Each scene shows the same named points in several views. A view is turned or mirrored, shifted and resized as a whole, has a little noise and may leave points out.

Scene 1
View 1
(42): [  2   7 -13 -10  -4  16  -2  11   5   9  -6  -3   0 -11 -20  16  -2  -4
 -14   0   9]
(52): [-13 -15   6  -3  -3   9  13   0   6   6  -1  -2  -5   0  -4   0 -18  -5
  -9   7  -5]
(270): [ 14  -3   3   0 -16  16  -4   3  -4   1  -3  -1  13  -6   2   0  -8 -14
 -10  -8 -14]
(50): [  1   1 -22   3 -11   9   5  -2  -2  18 -19   0   7  -9  -1  13   5  -8
 -11   2   5]
(59): [  6  15 -18  -7  -6  11   5  -1  -1   4 -12  -5  13 -10  -1   4 -10  -8
  -4   3  -5]
(233): [ -1  -9  -9   4 -11  10  10  -8  -4  20 -14   6   7 -10   4   7  -3  -7
 -14   2  -2]
(256): [  7   3  -3 -13  -8  15   0   4   0  -3   0  -7   3  -2  -7   6 -13  -9
  -5   0  -9]
(288): [  2  -9  -6   7 -15   9   3   0  -1   6 -15  -5   6   0   8   0   1 -16
  -6  -2  -9]
(25): [-10  -2  -8  -3  -2   7  11   1   7   1  -9  -9  -1   2  -3   0 -11  -7
  -3   8  -4]
(83): [  1  17 -10  -6   0  11   3   3   5  -6  -7  -9  16 -10  -4  -5 -17 -11
  -1   5  -7]
(38): [  8  -2  -5  -3 -13  14   3  -3  -6  11  -6   3  11 -10   1   7  -8  -9
 -13  -2  -6]
(253): [  1   9   2 -11   0  18   1   6   4   8   3   5  12 -20 -18   5 -20  -1
 -17   3   3]
(298): [  3  -5   0  -1 -11  12   0   3   1   2  -5  -3   6  -3  -1   1  -7 -11
  -8  -1  -8]
(56): [  6   6   3 -11  -5  15   4  -1  -2  -2   4  -2  13 -10  -1  -3 -25  -7
  -6   2 -15]
(283): [-11 -11   7  -8  -1   9  15  -6   3   1   3  -3   0   0   1  -4 -28  -4
  -5   9 -13]
(296): [  0   6   2  -1  -3  15  -1   9   6   2  -3   0  14 -15 -10  -3 -14  -9
 -13   0  -1]
(29): [ -6   5   0  -6   1  10   9   0   6  -8  -2 -11   9  -3   0 -10 -24 -10
   2   7 -13]
(260): [-17  -5  10  12   2  10   5  13  15  15  -8   6  10 -18 -13  -7  -9  -8
 -22   4  11]
(58): [  0  -2  -3  -2  -7  11   5  -1   1   4  -7  -3   7  -5   0   1 -10 -10
  -8   2  -7]
(139): [-21  -1  -4   4   5   5   9  12  18   1 -13 -11  -3   1 -12  -4  -8  -7
  -5  11   6]
View 2
(283): [ -7  10  21   1  25  12  -7  -1  -1  -4 -11   0 -22  -2   1  15  11  19
   1 -10  -2]
(270): [ 17   7  -1  -2  22  21  14  -5   9  -7 -23   1 -13   7  14  13 -28  16
 -14 -27 -32]
(52): [ -1  11  15   2  26   9  -3   9  -2  -1 -11  -1 -18  -5  -3  10   7   8
   3   3 -15]
(260): [ 10   5   1 -11  23  19 -20  36   9  -9  -9  -1  -5  18   3 -21   6  14
 -10  10 -43]
(233): [ 25   7 -14  -1  16  22   0   0   3   4 -35 -12  -7  -9  10  -4   2   9
  13  -9 -33]
(139): [ -8   8  12  -7   2  -2 -16  22   5   7  -6  14   6  -5 -13  -2   8  -7
 -13   1 -34]
(42): [ 32  10  -4 -14  -2  20  16   5  -6  10  -1  12   3  -2 -14 -15 -13  10
  -8  -1 -32]
(29): [-10   4  19  -4   6  10 -10  -6   6  -5 -10  12  -9   3   0  13   3  20
 -16 -31 -10]
(83): [  5   3   7 -11  -9  15  -7  -6   8  -1 -12  16   3   5   0   1  -4  22
 -21 -35 -21]
(58): [ 10   7   3  -3  13  16   2  -1   5  -1 -20   3  -8  -1   5   6  -7  11
  -6 -18 -26]
(296): [ 13   6   3 -11  11  21  -2   7   7  -6  -7   8  -6  14   1  -7 -11  23
 -17 -16 -29]
(59): [ 18   5  -6  -9 -10  20   3 -12   4   7 -21  10   3  -5   2  -4  -3  17
 -10 -31 -24]
(253): [ 24   7   3 -15   6  33   3   5  -4  -4   3   7  -8  16  -5 -18  -3  33
 -11  -6 -18]
(288): [ 11   7  -7   2  18   9   4  -1  11   2 -35  -2  -5  -9  13  14 -14  -2
  -3 -22 -41]
(298): [  7   9   9  -3  19  14   6   0   6  -3 -15   5 -11   0   4  13 -14  11
 -11 -17 -25]
(25): [ -1   9   9  -1   6   3  -4   2   2   7 -15   7  -3 -11  -6   8   6   3
  -3 -14 -23]
View 3
(38): [ -5   8  11  -3  -4   0  21  -6 -12  -5  -5   7  -5 -18 -11  -2  -4   3
   5  11   2]
(83): [ -1   4  -3  19   4   7  21  -5  -6   9  -6   5  -3 -18  -9 -22  -7   8
  12   8  11]
(52): [ 17  -6  -5  -1   7  11   3   6 -22 -12 -16  10 -14 -13 -10  -5  10  -1
  14  15  15]
(50): [ -1  13  16   4   5  -2  21   2   2  -2 -13   2 -10   1  -5  -2  -5   3
  -7  22 -12]
(58): [  4   0   2   3   2   2  18  -2 -11  -4  -8   7  -8 -15 -10 -11  -1   1
  11  11   7]
(233): [  6  14  11  -5   2   2  17  -1 -12  -9 -13   0 -11 -11  -9   7  -3  -3
   1  20  -6]
(256): [ -7  -9   3  10  -1   6  19   0 -11  -4  -6  15   0 -19  -9 -19   4   9
   9   6  12]
(283): [ 18  -6  -9   5   8  20   5   2 -28 -12 -12   5  -7 -24 -12  -9   8  -1
  20  11  21]
(288): [ 10   0   8  -5   2  -8  26  -5  -1 -12  -4   3 -12 -11  -6 -10  -3 -11
  12  11  -5]
(29): [ 12  -3 -12  18   9  13  15  -4 -16   3  -7   3  -5 -24  -9 -24  -1   1
  24   6  19]
(56): [ -2   1  -5   9  -1  10  17  -8 -22   2  -4   8   2 -31 -15 -15  -3   7
  16   3  19]
(139): [ 23  -5 -10  13  15   0   4  11  -3   6 -25  13 -24   5  -2 -20   7   2
  16  18  13]
(270): [ -5  -3   7  -4  -7  -9  27 -10 -10  -5   2  13  -4 -24 -13 -13  -5   0
  15   1   7]
(59): [ -5   9   3  19   4   6  24  -3  -3   7  -8   2  -3 -14  -7 -17  -8   8
   4  12   1]
(260): [ 15  15  -7 -10   3 -15  -4   4 -16  16 -27  21 -27  -3 -10   1  -4   5
  17  17  19]
(25): [ 14  -4  -4  13  11   9  12   5  -9  -6 -15   4 -12  -8  -4 -17   6  -1
  12  15   8]
(253): [-12  10  -1   7  -2   3   3   0 -21  16 -19  20  -3 -17 -15  -5  -3  23
   5  11  20]
(296): [ -1   5  -3   3  -1  -6  11  -4 -13  12 -13  16 -10 -16 -10 -11  -6  10
  14   8  17]
View 4
(233): [ -4   8  -4  14   4 -15   4   6   8   0   4  12  -3 -18 -14   9   3  14
   1   7 -25]
(38): [ -6   6  -4   7  -1 -11   9   8   5  -3   5   7   4 -16  -7   5  -6  15
   4   6 -15]
(52): [-13  -5   3   9   1 -11  -1  17  -7  13   7   9 -14  -5  -6  -3  12   7
   6   8 -22]
(260): [-17  12  19  12  -4   0   4   6   1   5 -13   3  -5   0 -12   7  16  12
  13  16 -34]
(270): [-10  -4  -3   4  -1  -6  11   1  -6  -7   7   0   6 -12   1   6  -8  14
   8   7  -9]
(29): [-14   0  -1   9  -7  -2  -3   9 -10   7   9   2 -11 -14   0 -10   0   1
  12  26  -4]
(256): [-14  -2  -3   2  -3  -5   4  19   0  -3   7   1   0  -9  -2  -4  -1   6
   7   8  -1]
(253): [-15  18  11   2 -14  -3   8  23  10   3  -6   3   1  -6  -7  -4  -2   8
  10  12 -13]
(25): [-12  -2  -4  12   4  -6  -7  13   0   3   6   5 -11 -12  -9  -4  13   2
   6  17 -13]
(139): [-17   1   7  17   4   4 -14  11   0   0  -5   0 -15  -7 -15  -2  30  -1
  12  26 -21]
(59): [ -8  10  -7  10  -2  -4   0  11  10  -9   4   3   1 -22 -10  -2  -2   5
   6  20  -3]
(83): [-14   7  -2   9  -8   3  -2   9   2  -4   2  -2  -2 -18  -5  -7  -1   2
  11  28  -1]
(50): [ -4   9  -8  15   9  -9   1   9  19 -12   2   7   3 -20 -18  10   8  10
  -1  10 -18]
(42): [-14   9   3   4   0  -1   3  25  17 -12  -5   1   4  -6 -11   0  11   6
   4   5 -10]
(298): [-13  -4   0   6  -1  -6   4   9  -6   0   5   2  -2  -9  -1   0   2   9
   8  11 -12]
(58): [-11   0  -2   9   0  -7   2   8  -1  -1   5   5  -2 -13  -6   1   3   9
   6  13 -13]
(56): [-13   4   0   2 -11  -6   6  13  -5   7   7   3  -2 -13   2  -6 -11   8
  11  16  -5]
View 5
(50): [  3   5  11   8   5  14  13 -11 -13   7  11  -1  14   3  -4   4  13  10
   1   5 -13]
(52): [  6 -14  -4  -7  -2  -2   6  -1   1   5   8  -5  21   0  -6  -5  -5   5
   4  -7  -4]
(42): [ 11  -1  11  -2   9  11  23 -14 -15   5   7 -15  13  -9 -12   5   7   0
   4  -6  -5]
(260): [ -1  -5   3  -4  20 -10  11 -19  -4  -5  12 -10  23  -4 -12   3 -10  17
   8  -7 -12]
(288): [ 4  0  3  6  0  7 -3 -3 -3 -1 14 -2  9  0  4  5 11 11  3  4 -3]
(59): [ 15   6   7  -7   4  18  11 -12 -11   2  12  -2  18  -2  -8   2  15  10
  -5   3   4]
(298): [ 8 -5  1 -6  3  4  2 -4 -2 -2 10 -7 13 -5 -1  1  4  4  3 -4  7]
(256): [ 15  -4   4  -9   0  12   9  -4  -5   1   7 -10  12  -8  -5   2   9  -2
   0  -5  11]
(25): [13 -7 -2 -6 -6  7  7 -2 -6  2 12 -9 22 -2 -7 -1  3 12 -1 -1 -4]
(29): [ 18  -5  -5 -18  -2   7   1  -4  -1  -5  12  -6  24  -4  -7  -2   2  12
  -4  -2  12]
(283): [ 10 -14  -6 -16  -4   0   3   1   3   3   6  -1  25   1  -5  -7  -4   5
  -2  -8   5]
(38): [ 3  2  9 -1 10  9  7 -9 -4  4  8  3 12  0  0  1 10  1  1 -1  3]
(270): [ 6  1  5 -3 10  7 -1 -6  1 -4  9 -3  6 -6  4  4 12  1  4 -3 12]
(83): [ 19   3   2 -15   5  14   7 -12  -9  -6  13  -7  22  -6  -9   3   9  14
  -6   1  10]
(139): [ 14 -10  -4  -5  -4   2  11  -7  -9  -3  16 -20  24  -5 -14   2  -5  20
   5  -2 -14]
(56): [ 12  -2   1 -17   7   8   4  -8   0  -2   6   0  18  -5  -4  -2   5   1
  -4  -6  17]
(233): [-3  0  8  4  7  6  7 -8 -5  8  9  7 16  6  0  0  8  8  1  1 -9]
(296): [  9  -1   5 -10  14   4   9 -15  -4  -4  10  -8  17  -8  -9   4   2   8
   1  -6   6]

Which points are out of place in each view (at most two, in the order of its rows)? Write - if all are in place.
view 1 -> (298)
view 2 -> -
view 3 -> (83)
view 4 -> (139)
view 5 -> -
